Each row is a point on a tangle of strands that fork, close into loops and nearly touch. The rows are in no order.
(in the rows, 128 means zero)
Two points are linked if the straight distance between their rows is under 68.8. Some points are linked to none.
Z394: [154 103 115 106 158 138 147 128 154 121 125 152 118 137  75 112 115 161
 142 127]
Z584: [129  59 152 111 191 140 153  96 158 149  94 150 132 146  61 174 106 156
 106 100]
Z596: [123 132 126  81 112 127 121 173  65 132  82 172 100 151 150 128 133 174
 147 124]
Z320: [ 99  91 126 142 113 109  98 174 160 126 127 148 163  95 140 108 147 130
 104  72]
Z738: [115  75 128 128 189 148 147  88 164 139 119 128 141 143  75 175 100 157
 111 103]
Z998: [176 104 108  78 192 159 161 130  93 145  97 159  95 165 104 141 115 153
 156 134]
Z847: [135 100  98 144 120 130 116 187 139 117 147 129 162  86 147  82 148 117
 110 102]
Z671: [121  78  96 166 201 126 124 119 177 137 132 127 155 140 160 119 130  52
 139 104]
Z473: [122 152 160 120  61 127 132 144 146 103 148 129 119  79 105 104 127 206
 116 132]
Z107: [ 76 189 161 182  78 133 127  68 130 153 181 118 120  98 119 133 153  82
  77 138]
Z602: [163  92 114 127 127  92 148 204 138 134 115 151 162 128 116  66 150  80
 145  71]
Z158: [162 147 164 110  79  96 141 143 166 105 136 145 117 105  83  84 118 186
 142 129]
Z83: [ 85 120 115 126  89 164 115 140  99 127 117 102 133 108  90 179 120 202
  61 147]
Z734: [129  86  85 120 123 136 114 201 110 124 134 139 159 109 159  93 165 124
 110  87]
Z10: [122 138 121 170 140 141 134 100 160 130 170 103 134  98 145 123 135  72
 116 143]
Z792: [134 130  98 125  96 126 115 209  55 127 122 111 144 125 180 115 183 132
  85 140]
Z787: [ 82 154 147 155 134 107  91  94 127 147 116 132 126 132 170 164 126  58
 115 138]
Z872: [126  87  84 137 169 139 129 134 144 125 136 121 140 135 164 120 131 105
 135 129]
Z171: [ 95  79  70 145 127 149  97 164 138 122 138 100 153 102 152 131 151 125
  81 120]
Z259: [ 93 130 133 133  79 142 119 138 134 115 146 102 125  91 118 137 129 190
  93 133]
Z711: [146  94 138  99 104  96 135 194 142 132 100 182 131 131  99  79 146 137
 155  95]
Z78: [126  95 121 164 167 127 132  95 199 133 146 113 142 124 134 125 120  87
 142 108]
Z249: [ 83 132 138 109  94 120  92 129 101 121  76 156 114 139 135 167 119 175
 120 128]
Z858: [108 113 133 120 141 112 108 116 140 124 109 143 121 143 148 138 121 135
 142 125]
Z745: [ 83 110 120 150 148 123  99  96 150 133 113 119 131 147 162 167 120  93
 127 131]
Z614: [186 166 153 115 155 101 149 138  91 134 115 132 137 144 151  89 151  95
 185 111]
Z948: [128 145 112 133 119 133 104  82 115 134 117  90  94 167 159 173 115 117
 121 195]
Z859: [104 119 151 137 155 139 121  14 182 136 144  94 104 170 137 185 100 100
 155 121]
Z239: [148 128 135 170 109 124 155 112 201 121 169 106 138  88 100  87 108 108
 128 112]
Z180: [100 131 113 108  94 121  89 156  64 131  64 156 112 166 166 166 127 145
 123 152]
Z945: [132 109 133 174 170  99 127 122 200 138 141 142 160 122 114 102 116  46
 146  91]
Z134: [139 148 140 122  84 135 136 141 148 104 148 125 115  90 119 100 125 190
 124 145]
Z597: [170 162 153 101 134 105 140 136  82 132 111 136 123 144 170 100 144 124
 173 130]
Z198: [ 95  94 104 119 146 132 105 135 125 126  91 152 122 150 139 149 123 143
 126 116]
Z848: [145 115 102  95 101 148 135 203  84 117 126 147 127 107 132  91 151 188
 120 119]
Z521: [133  87  83 111 124 138 122 215  87 129 114 141 149 127 172 101 174 122
 118  76]
Z318: [115 120 126 112 131 140 130 122 135 116 119 137 115 119 102 141 114 187
 117 131]
Z291: [145 119 101 121 149 135 135 173  62 131 100 107 133 151 185 116 181 113
 137 119]
Z643: [151 149 100 163 151 141 144 146 101 129 173  81 148 114 165 114 160  75
 113 168]
Z359: [211 172 172 122 102  96 157  93 173 110 169 121 107 121  94  81  92 106
 169 136]
Z694: [109  86 112 138 153 131 125 125 176 128 133 127 142 126 109 130 124 140
 128 103]
Z373: [124 181 124 145 169 114 121 127  94 139 153 126 154 128 160 118 146  46
 149 140]
Z340: [127 171 146 113  74 141 125 102 123 111 143 102  85 112 126 149 119 188
 113 186]
Z881: [164 149 125 152  83 131 151 161 146 108 174 107 144  69 124  72 127 145
 116 143]
Z287: [165 156 173  71 133 122 109  62 141 110 133 131  79 167 126 137  92 151
 176 149]
Z129: [156  61  91 107 189 121 158 146 161 139 102 151 129 179  99 101 138  87
 181 107]
Z119: [ 76 151 157 143  67 110  70 101 110 140  70 127 121 167 160 206 120 124
 116 155]
Z495: [143 144 143  96 124 111 129 149  73 124 100 141 115 150 173 113 147 142
 161 134]
Z801: [105  82 118 136 102 106  86 194 150 130 125 163 169  91 140 101 155 118
  99  57]
Z625: [ 68 134 151 173  75 121 100 141 139 137 156 110 157  75 138 140 155 102
  65 104]
Z652: [ 73  71 161 111 143 102 119 129 163 149  98 166 151 148  70 161 126 156
 126  71]
Z565: [224 133 123 100 157 128 172 101 143 114 146 101 113 165 111  90 110 126
 196 146]
Z727: [138  70 123  99 188 157 140 125 116 154  65 169 103 146  98 173  95 154
 103 106]
Z789: [144 123 124  89 133 139 140 158 100 123 109 167 102 132 110 114 124 189
 135 130]
Z531: [104 127 121 135 142 144 119  62 152 127 129  95 106 149 144 172 108 121
 131 158]
Z9: [ 62 144 163 163 107 103  77  79 129 155  86 122 131 162 172 206 116  64
 117 133]
Z620: [117 151 185  86 106 112 116  89 128 120 106 155 101 144  89 163  96 205
 136 123]
Z411: [113  79 138 125 146 164 141 123 117 139 109 128 141 103  82 170 103 199
  72 106]
Z489: [ 66 157 147 163 127 101  76  87 125 156  97 134 131 147 171 188 123  45
 114 133]
Z543: [167  86 107 132 200 106 147 148 133 149 102 144 149 175 152 100 151  53
 179  90]
Z850: [160 149 139  72 143 138 122  85  95 116 112 135  86 162 125 151  96 168
 158 170]
Z968: [ 89 127 119 140 116 153 128  70 142 128 131  85 111 140 127 183 116 144
 109 161]
Z439: [ 64 110 109 134  70 142  82 166 100 126  97 120 144 119 121 176 138 178
  68 119]
Z152: [123 201 130 175 102 145 143  89 149 127 196 124 130  82 108  91 128  63
 120 143]
Z955: [123  91  83 135 154 140 121 151 123 121 129 117 143 129 164 117 142 114
 119 136]
Z453: [175  95 111 132 134 103 160 192 134 128 126 137 153 134 115  62 145  97
 154  89]
Z376: [156  61 130  99 187 156 153 133 128 152  77 164 106 128  82 156 107 159
  94 113]
Z509: [131  82  86  98 198 161 136 141  91 149  80 164 104 170 126 159 111 131
 138 117]
Z425: [131 125 120  98 161 152 120  89 102 128  85 141  95 156 116 176  88 165
 123 154]
Z407: [124 111 105 107 119 128 123 215  66 134 101 143 142 136 186 109 181 114
 122  89]
Z785: [169 140 104 135 119 137 153 179  88 114 150  93 150 104 160  82 165 130
 126 146]
Z30: [ 84  97 150 130 118 134 129 125 160 131 138 128 149 114  82 149 116 187
 111  92]
Z164: [105  98 143 131 166 166 159  48 158 136 149 102 132 144  81 202  81 158
 114 121]
Z553: [131 154 127 110 126 169 124  56 112 117 121  91  90 151 103 203  89 169
 112 188]
Z739: [124  79 138 141 141  95 133 125 209 129 124 139 148 131  90 106 127 100
 146  91]
Z362: [150 116 118  77 175 142 141 129  89 141  89 162  92 173 121 139 111 155
 162 134]
Z361: [125 192 170 158  63 136 143  75 145 127 179 106 106  77 125 114 136 119
 101 152]
Z464: [ 85 102 121 125 100 164 118 145 101 128 119 111 144  97  88 171 116 201
  59 119]
Z642: [152 183 166 105 149 130 105  38 117 141 150 100  91 162 173 154 102  50
 150 177]
Z851: [104 157 116 175 137 126 117 148 143 129 170 140 168  85 128  98 136  55
 114 107]
Z437: [127 138 114  93 122 135 119 132  76 122  98 135 101 159 149 147 120 164
 138 165]
Z929: [ 77  77 155 128 137 106 123 118 188 140 126 143 154 143  85 146 125 140
 132  75]
Z472: [125 113 160 109 132 150 145 111 122 132 111 135 122 105  75 169  97 212
  87 122]
Z849: [140  95 116 129 179 119 127  95 177 128 123 139 125 160 129 129 114 108
 166 121]
Z413: [164 141  91 123 150 137 130 113  74 138 126  67 107 183 173 157 146 115
 137 203]
Z965: [134 185 102 176 123 122 149 155 136 122 194 120 166  85 103  69 117  58
 136 110]
Z630: [168 184 163 142 113  98 143 111 154 127 159 141 134 102 117  87 105  93
 153 126]
Z324: [ 57 114 147 133  68 111  85 163 127 125 108 137 151 103 147 148 141 162
  86  91]
Z405: [139 129 144 126 112 136 150 110 181 111 153 124 123 112  68 117 112 188
 135 126]
Z773: [135 139 134 104 149 162 117  64 105 123  87 117  99 158 107 205  79 163
 119 170]
Z889: [151 154 129 169 128  85 147 146 175 130 169 134 161  91  83  64 101  59
 137  95]
Z502: [170 151 181  87 135 119 105  47 163 111 142 127  84 162 125 136  90 125
 176 141]
Z675: [ 92 130 140 116 112 132 110 108 124 119 101 135 114 133 116 170 110 179
 116 135]
Z979: [149 108 127 134 191 101 131 130 133 144 111 153 146 160 168 109 135  59
 172 104]
Z39: [ 63 170 157 185  80 123 117  92 128 154 167 115 129  97 131 147 151  80
  68 130]
Z74: [132 191 174 147  85 140 132  27 136 134 179 105  87 107 132 131 129  86
 110 158]
Z934: [ 99 103 149 147  93 124 121 142 179 123 154 116 159  87 113 113 136 159
 110  89]
Z195: [108 128 164 105 138 122 119  61 160 122 122 135 106 158 102 174  95 158
 149 118]
Z6: [114 128  99 112  98 129 100 172  49 136  75 136 119 171 168 158 149 141
 117 164]
Z676: [123  92 112 130 190 142 134  75 186 129 130 123 124 159  98 149 105 127
 148 120]
Z700: [ 94  88  86 153 132 157 110 143 152 119 147  90 146 102 141 132 140 130
  92 126]
Z377: [160 144 105 119 128 178 160  81 149 104 173  86  99 111 104 131 107 179
 126 180]
Z233: [134 152 126 105 107 109 104 155  41 138  78 124 111 173 186 151 152 133
 139 166]
Z246: [ 81 109  94 118  95 139  84 180  83 124  76 144 130 143 147 162 137 156
  91 129]
Z147: [158  99 116 132 185 109 145 177 107 146  99 146 149 164 164  98 169  62
 171  71]
Z442: [ 91 156 153 147  59 126 114 109 125 129 133  99 108 111 143 157 137 153
  90 164]
Z49: [106  74 144 129 179 160 158  74 165 145 144 114 149 139  71 189  89 163
 106 106]
Z426: [143 171 137  93 100 147 126  86 106 105 137 105  77 129 115 159 103 194
 124 191]
Z591: [137 155 120 159  75 145 133 145 128 121 179  84 123  70 142 106 154 142
  79 180]
Z427: [101 100 134 145 113 117 108 153 166 124 135 133 152  99 131 113 137 143
 109  92]
Z878: [170 126 130 142 173  86 149 143 148 138 128 146 159 142 121  83 129  51
 172  99]
Z475: [154 136  95 121 151 133 130 136  53 138 105  78 111 182 180 142 163 120
 138 178]
Z855: [119  85  98 117 150 164 122 157 121 128 116 138 135 107  94 134 123 180
  90 107]
Z492: [ 98  69 146 131 143 106 131 124 201 136 125 138 159 139  75 127 134 129
 139  77]
Z417: [134 175 125 176 108 144 142 118 149 122 185 113 141  68 126  94 132  78
 112 144]
Z60: [117 158 145 128 111 115 108  95 121 129 124 116 106 129 168 150 122 115
 125 168]
Z155: [147 118 114 123 155 121 138 168  92 131 109 135 140 145 177 103 159 107
 156 107]
Z898: [147 159 141  92  94 118 131 165  53 121 101 135 108 138 170 118 151 170
 146 156]
Z22: [186 113  90 113 143 153 174 178 100 119 133 106 131 138 123  78 151 164
 157 125]
Z665: [102 105 101 109 143 143 108 145  92 128  83 154 117 153 139 154 118 153
 122 129]
Z177: [120 111 101  95 107 133 117 207  55 132  94 144 125 146 176 120 168 144
 125 107]
Z67: [178 124  95 125 127 148 166 178  97 108 143  99 140 115 141  80 155 158
 144 142]
Z832: [122 126  97 175 153 144 134 125 145 128 167 100 149  98 157 114 141  62
 108 145]
Z740: [ 88 125 126 135  91 129 103 143 128 116 123 119 126 108 141 142 136 166
  99 139]
Z477: [ 77 129 167 134  99  84  89 142 138 128 101 161 138 115 160 136 131 127
 117  89]
Z323: [189  96  88 108 188 167 178 124 140 123 141 128 120 140  76 105 108 156
 147 149]
Z674: [119 164 133 153 150 114 117 129 116 133 149 135 148 113 162 120 136  59
 136 137]
Z303: [ 76  65 111 127 159 146 102 138 127 141  87 153 150 142 104 176 116 152
  90  76]
Z554: [130 147 144 142 133 148 130  28 168 130 163  89  95 133 145 150 114  84
 131 156]
Z319: [125 124 103  94 136 147 117 140  70 130  81 148 105 161 139 161 116 162
 127 153]
Z641: [140 157 136 106 109 122 121 110 104 119 131 110 100 134 162 139 127 144
 134 182]
Z883: [132 210 133 155 132 108 133 114 138 129 180 143 145 110 111  82 113  49
 170 119]
Z519: [161 150 119 134 121 129 143 189  70 120 135 108 152 106 163  90 173 120
 123 128]
Z350: [173 128 132 125  76 110 149 183 150 109 145 136 139  88  95  57 122 171
 135 120]
Z877: [144 178 116 182 124 112 153 132 160 124 186 126 157  90  87  64 101  54
 143 104]
Z893: [118  73  83 151 194 127 121 129 156 134 125 132 148 150 173 124 131  71
 146 113]
Z663: [ 59  90 113 155 142 124  88 108 145 134  91 119 142 153 162 182 125 105
 116 111]
Z218: [ 66 142 156 154  82 108  72  97 120 152  75 125 133 170 163 210 122  95
 112 143]
Z640: [123 186 119 165 154 103 129 132 146 132 171 147 161 119 116  89 119  36
 169 104]
Z481: [125 219 144 156  95 137 132  73 131 130 195 124 113  91 114 100 136  70
 118 159]
Z621: [143  61 104  96 194 120 146 143 157 147  95 176 123 180  93 120 133  95
 172 107]
Z301: [170 128 126 131 166 115 149 170  93 138 103 133 145 152 166  87 169  83
 166  86]
Z352: [108 121 118 125 108 120 108 155 115 119 120 137 130 112 158 122 137 146
 113 133]
Z262: [130 167 141 120  97  98 100 158  45 141  94 126 119 155 190 150 153 112
 119 172]
Z771: [196  86 106  98 196 165 177 118 136 131 119 144 111 142  69 126 104 155
 133 145]
Z626: [159 125 128 155 176  75 146 137 167 138 136 148 170 141  99  84 114  19
 166  96]
Z557: [145 187 112 173 119 136 151 149 125 121 192 114 160  78 120  75 129  71
 127 136]
Z558: [144 178 113 165 135 138 137 130 101 140 182  92 132 111 155 121 154  71
 106 185]
Z577: [144 139 109 113  86 129 130 207  60 117 129 114 134 112 170 106 174 158
 100 147]
Z97: [ 97 178 163 180  57 146 147  70 138 140 188 100 121  80 116 123 154 111
  71 150]
Z294: [160 131 108  98 163 164 145  97 113 117 125 119 103 136 102 146  98 179
 127 172]
Z779: [161 141 114 181 105 167 172  88 182 116 194  76 122  74 114  91 118 107
 114 153]
Z517: [107 124 139 138 141 107 110 108 146 129 118 136 128 128 165 138 121 103
 133 127]
Z36: [163 142  96 171 124 168 167  98 162 116 193  69 123  88 136 100 126 102
 116 179]
Z775: [136 152 197  85  83  87 122 103 167 111 119 161 104 131  80 127 116 188
 153 122]
Z590: [ 62  97 150 119 140 103  95 110 144 140  73 168 135 170 118 175 110 148
 137  81]
Z910: [ 96 168 115 178 152 114 114 140 153 133 168 152 172 101 124  97 131  36
 139  97]
Z187: [146 102 123 129 176 108 128 113 156 131 121 146 138 154 151 113 126  91
 165 121]
Z279: [159 114  99 127 116 146 144 170 131 108 153 115 142 100 132  82 135 160
 128 139]
Z928: [114 112 143 139 159 142 134  27 198 130 155  99 112 157 125 168 104 102
 158 119]
Z809: [134 164 177 118 134 118 106  41 157 130 140 124  96 141 153 149 102  83
 157 136]
Z507: [ 83 136 129 137  72 154 119 126 107 130 127  91 124 118  99 185 119 198
  72 164]
Z491: [178 141  91 115 133 172 167 115 124  99 170  84 111 116 110 109 116 181
 136 190]
Z44: [111 180 154 140  85 104  97 114 101 141 124 121 111 125 166 154 128 107
 104 173]
Z981: [ 60 136 152 186  67 131 112 113 135 152 163  96 141  99 140 156 150  95
  58 123]
Z184: [109 131 159 118 133 161 151  35 151 128 155 100 112 148  85 198  85 164
 124 130]
Z490: [147  96 115 129 115  98 119 217 127 139 123 169 172 113 139  71 159  89
 126  57]
Z962: [138  89  96 114 163 172 142 140 118 128 121 135 124 113  92 134 112 178
  97 125]
Z102: [ 56 122 165 139  75  91  77 160 128 125 111 152 154  95 159 145 143 134
  89  77]
Z915: [152 126  95 128 175 136 145 174  60 131  90 100 133 155 187 114 195  86
 146 107]
Z209: [150 158 191 110 135 113 103  39 171 121 144 127  95 147 139 142  96  96
 170 130]
Z68: [ 59  80 104 138 141 145  95 127 128 138  87 133 158 149 120 190 114 146
  99  91]
Z396: [190 107  80 113 171 170 176 142 126 118 146 115 124 140  97 100 119 165
 151 147]
Z880: [181 126  89 109 154 166 166 128 122 109 153 106 118 130 112 104 121 175
 145 167]
Z605: [127 120  98 127 116 121 111 204  63 131 113 126 148 130 190 120 181 106
  97 123]
Z749: [104 177 153 144  57  98  84 134  96 142 106 122 106 134 163 169 132 130
  89 176]
Z59: [139 135  96 124 135 140 114 104 100 131 126  87 102 167 161 165 131 126
 123 202]
Z415: [ 74 120 128 153  83 116  79 165 132 128 135 125 161  72 157 136 154 109
  66  94]
Z632: [142 103 106 111 162 152 143 130 141 119 127 140 118 128  95 122 114 174
 131 136]
Z987: [138 202 154 121 161 100 118 150  57 140 108 144 153 143 158 105 164  71
 177 104]
Z760: [116 164 172  89 100 127 114  86 109 112 103 142  95 135  96 178  86 208
 125 141]
Z937: [145 104 140 150 126  59 149 139 200 122 129 137 160 110  66  75 111  53
 141  91]
Z788: [144 116 102  95 158 140 142 144  91 129 107 145 110 160 144 122 133 151
 158 133]
Z664: [135 159 183  82  95 102 116  99 143 111 113 161  91 133  95 136 108 200
 151 126]
Z248: [127 122 134  92 117 115 121 156 102 123 102 173 107 142 137 119 129 171
 147 118]
Z445: [175 206 137 143 156 101 151 137 100 127 153 117 155 129 116  76 130  65
 183 112]
Z199: [147 122 133 167 167  83 141 124 193 135 146 146 160 125  97  88 107  30
 156  94]
Z342: [140 109 142 113 105  95 123 200 123 129 110 176 137 119 141  83 147 135
 140  91]
Z38: [133 155 130  94 107 122 113 124  86 118 107 125 100 144 160 146 122 160
 139 176]
Z699: [164 134 117 115 148 164 156  84 164 102 159 107 104 123  87 127  98 178
 136 158]
Z707: [ 95 154 156 151  68 135 130  84 144 125 153  91 104 102 135 149 133 147
  98 157]
Z501: [158 135 129 180 105 144 168  96 199 118 181  90 129  79  98  89 107 116
 123 121]
Z612: [121 110 130 124 174 145 135  51 184 125 138 111 111 159 100 169 101 135
 151 127]
Z824: [135 103  82 154 145 168 145 115 173 111 171  84 134 104 125 108 126 136
 122 145]
Z408: [ 93 144 160 125  54 137 126 133 139 113 152 114 123  83 103 133 129 211
  99 131]
Z730: [140 160 129  96 122 158 126  78 108 113 127 104  86 133 107 173  94 188
 116 183]
Z269: [165 115 102  96 150 150 157 157  96 122 122 132 115 149 135 102 140 163
 160 135]
Z576: [126 124 111  87 115 136 136 196  56 131  87 157 108 152 160 124 151 164
 143 113]
Z182: [140 122 111 128 109 144 134 154 133 106 151 118 131  96 128  97 131 174
 117 145]
Z656: [160 151 149 139 126 113 139 102 167 120 153 131 124 111 129 103 108 104
 155 132]
Z736: [184 101  73 114 163 172 180 175 102 119 137 107 132 138 107  86 143 162
 152 127]
Z264: [133 209 169 154  68 141 136  55 130 130 188 115  98  88 121 112 138  99
  99 168]
Z573: [130  68  98 105 197 165 133 137 100 154  67 166 107 160 115 176 101 139
 110 112]
Z609: [145 114 104  94 122 161 142 185  92 124 123 152 120 109 104 106 130 198
 115 125]
Z810: [107 150 145 148 148 111 110  98 136 135 137 134 130 120 165 138 123  68
 130 135]
Z349: [119 148 136 121 103 106 108 165  69 129 108 139 129 129 182 129 150 120
 115 150]
Z841: [124  75 109  96 187 125 132 138 144 148  87 180 109 175 100 138 123 121
 155 103]
Z421: [109 106 151 115 108 118 127 144 161 124 127 147 138 111  76 122 130 193
 116  95]
Z659: [ 99 137 168 121 115  82  91 124 130 131  90 170 121 135 167 138 120 123
 145 109]
Z966: [153  94 104 126 144 128 141 162 138 124 128 143 138 135 133  90 139 133
 152 116]
Z370: [149 174 143 100  77 115 137 166  66 114 123 124 110 118 165 106 150 174
 129 171]
Z764: [134 175 150 114  54 127 127 132 109 104 147 109  93  95 143 121 136 185
 108 189]
Z174: [162 130 155 125  68  94 143 176 166 111 136 142 132  85  82  64 121 172
 129 114]
Z245: [144 127 109 104  97 139 138 200  74 114 128 127 132 112 157  89 161 171
 123 127]
Z923: [169 143 125 142  75 130 152 174 152 102 168 112 136  69 107  63 123 169
 120 133]
Z367: [103 129 145 122 141 149 112  11 158 127 129  87  99 177 134 198  92 104
 150 142]
Z980: [141 142 114 161  85 155 146 142 146 119 182  88 131  69 130  95 140 134
  96 158]
Z140: [131 196 125 137 178 106 123 156  62 135 123 128 159 143 150 101 177  56
 170 104]
Z525: [107 101 143 133  89 129 127 159 172 121 149 123 154  85  76 108 130 190
 106  83]
Z255: [147 128 101 124 188 129 135 141  64 142  88  95 129 176 197 131 178  76
 161 122]
Z96: [144 184 164 136 113 141 124  30 142 131 171 102  90 123 145 137 116  73
 129 164]
Z347: [150 126 137 161 123  72 144 161 181 128 148 142 162  95  77  65 108  63
 131  88]
Z348: [111 123 113 124 140 136 106  74 131 125 117 106 107 161 154 172 109 120
 138 162]
Z657: [114  94  91 157 137 158 130 126 174 116 162  89 144  99 121 116 129 141
 115 126]
Z924: [ 93  99 110 122 116 157 111 153 118 121 118 131 138 104  97 144 125 191
  85 112]
Z566: [169  72  95 126 198 113 157 146 151 141 111 139 142 178 129  95 147  68
 180  99]
Z93: [146 143 189  96  73  83 135 132 175 108 121 160 113 112  68  99 124 180
 152 117]
Z836: [152 140 121  77 155 154 128  92  78 124  92 137  89 167 122 168  90 166
 141 170]
Z901: [154 214 137 145 140 104 144 126 111 124 174 125 152 124 115  77 120  59
 187 119]
Z709: [191 110 113  81 187 163 170 131  99 135 112 150  98 146  92 132 110 171
 141 144]
Z16: [114 131 103 172 140 123 111 173 143 128 163 138 186  82 134  96 140  58
 106  90]
Z683: [158  95 121  97 143 117 151 150 148 122 112 162 117 144  77  95 126 147
 158 123]
Z253: [ 93 104 147 103 141  91  90 117 142 140  66 184 111 172 137 152 118 133
 154  91]
Z420: [123 109 177 108 134 138 152  97 138 133 125 137 127 125  64 175  94 209
 103 110]
Z479: [ 79 146 142 149  51 137 109 119 117 131 130  91 118 124 124 179 131 177
  76 163]
Z976: [154  95 125  80 140 127 151 179 124 138  96 181 109 146  74 106 138 154
 151 108]
Z986: [ 71  76 145 109 146 113 103 133 137 148  70 183 132 160  95 168 120 152
 119  67]
Z833: [149  69 147  95 186 137 154 109 154 142  87 161 112 141  53 158 108 155
 112 113]
Z456: [152 129 142 151 127 116 142 113 186 120 154 123 135 105 118  97 114 116
 141 123]
Z211: [125  75  93  96 195 144 135 158 107 157  84 176 106 180 127 149 122 117
 155 100]
Z221: [ 89 125 134 135 121 166 141  48 143 134 146  81 117 150 103 202  97 154
 110 148]
Z912: [ 82 141 138 113  78 110  83 146  84 122  60 159 116 148 154 169 120 160
 120 143]
Z718: [ 51  88 104 149 128 141  87 124 126 134  84 122 151 153 139 195 122 131
 101 113]
Z372: [102 133 166 105 133  91  89  92 135 136  81 167 108 163 157 155 107 131
 160 113]
Z234: [134 166 122 141 182 114 130 146  74 139 126 129 162 140 171 112 162  51
 156 117]
Z435: [ 99 133 110 144 104 144 118 101 130 124 137  88 106 130 140 164 130 146
  97 177]
Z150: [117 138 173 150  79 139 161  75 186 126 184 104 125  99 102 125 118 156
 130 113]
Z418: [ 95  85 107 119 172 143 114 122 133 136  87 154 125 145 107 161 113 151
 114 102]
Z317: [148 163 144 108  73 123 131 157  97 104 140 121 110  99 148 107 137 183
 120 174]
Z716: [138 119  85 167 160 142 137 151 116 131 164  85 156 120 171 116 156  65
 106 156]
Z892: [107 148 162 152  71 144 146  75 169 123 173  93 119  94 120 134 129 152
 115 133]
Z305: [140  77 135 141 133  71 150 130 216 126 123 131 153 126  67  88 122  68
 150  95]
Z333: [163 124  92 162 141 163 158 110 163 115 180  77 131 103 143 105 125 108
 129 165]
Z296: [ 72 129 137 147  81 102  73 175 113 130 121 144 157  84 164 137 154 109
  70 100]
Z163: [ 96  80 143 124 129 147 134 133 143 142 131 136 156 111  67 155 114 197
  87  86]
Z457: [154 199 171 127 126  88 124 124 126 129 148 161 142 112 130  95 114  80
 168 123]
Z866: [122 164 128 174 123 146 136  73 146 140 178  98 115  99 139 127 137  67
 100 167]
Z927: [128 106  93 160 145 131 116 178 130 125 154 125 177  94 159  94 150  77
 102 106]
Z944: [147 115 132 112 115 111 130 194 100 128 110 164 136 130 155  86 158 137
 146  96]
Z526: [131 210 161 116 144  94 117 138  71 134 132 149 147 134 157 107 148  76
 167 124]
Z778: [ 55 104 123 136  74 125  84 159 113 125 107 123 150 110 133 166 137 161
  79 101]
Z977: [117 129 130 120 100 109 111 173  99 119 118 149 134 110 169 110 145 139
 117 128]
Z169: [171 105 140 117 158  78 158 169 129 145  90 156 145 161 120  80 156  57
 188  82]
Z681: [191 194 148 126 169  97 149 131  95 135 125 121 148 148 126  84 142  71
 192 102]
Z122: [140 139 166 136  91 130 153  93 195 115 163 111 121 104  88 115 114 167
 138 117]
Z812: [102 124  99 131 116 141 106 120 108 122 111 110 111 145 141 167 122 156
 102 175]
Z751: [142 205 170 121 134  87 118 136  97 132 141 167 145 120 143  98 129  77
 171 120]
Z933: [ 97  88  75 137 129 138  98 166 111 125 123 115 144 124 170 137 150 110
  91 133]
Z12: [130 118  88 119 143 135 124 147  71 130 106 104 123 166 175 146 152 123
 132 166]
Z463: [143  91 133  77 116 109 145 193 135 139  94 192 116 141  73  92 145 141
 156 100]
Z334: [153 148 139 116 116 111 140 190  72 125 118 142 142 118 170  85 164 122
 140 110]
Z488: [ 98 112 187 104 114 131 158  84 145 140 149 135 135 133  63 188  83 200
 112 107]
Z876: [128  97 113 174 188 113 122 132 185 137 142 141 166 123 142 108 126  39
 138  92]
Z390: [125  90 113 128 116 105 105 207 135 134 119 174 170 106 150  85 160  99
 112  58]
Z110: [132 170 120 167 126 142 134  93 126 142 179  94 113 112 149 129 142  71
 100 187]
Z719: [109 115  95 127 127 141 110 138 100 126 113 113 118 151 160 152 134 138
 108 167]
Z840: [103 148 150 112 107 144 117  96 101 120  88 135 114 138 102 192  99 192
 108 147]
Z721: [176  95 102 132 153 119 165 161 141 126 131 125 143 145 125  77 139 109
 166 113]
Z499: [188 125 137 127 160  86 163 154 123 141 113 139 146 157 124  74 146  71
 185  93]
Z371: [134 149 130 166 136 156 145  36 165 134 175  85 105 119 140 135 126  64
 118 164]
Z899: [161 165 164  62 122 133 109  76 104 108 117 138  77 161 122 149  92 174
 164 164]
Z503: [166 133 132 112 137 150 158 103 163 107 151 125 109 118  68 121 100 188
 135 145]
Z379: [ 91 166 153 145  55 107  74 118 103 138  88 122 110 150 155 187 126 138
 100 170]

How many points has the smallest loop of links through each point below? Write - if it is on no loop.
Z68 => 9
Z489 => 18
Z59 => 11
Z576 => 12
Z373 => -
Z558 => 7
Z396 => 10
Z764 => -

A piece is two or more points that can be reached from each other along the links. Count, over all rows, the pieces, the separate loops (a circle has one, a figure eight two, a Y none), the forks (points with three links) and the tips (points with one).
pieces => 6
loops => 9
forks => 14
tips => 8
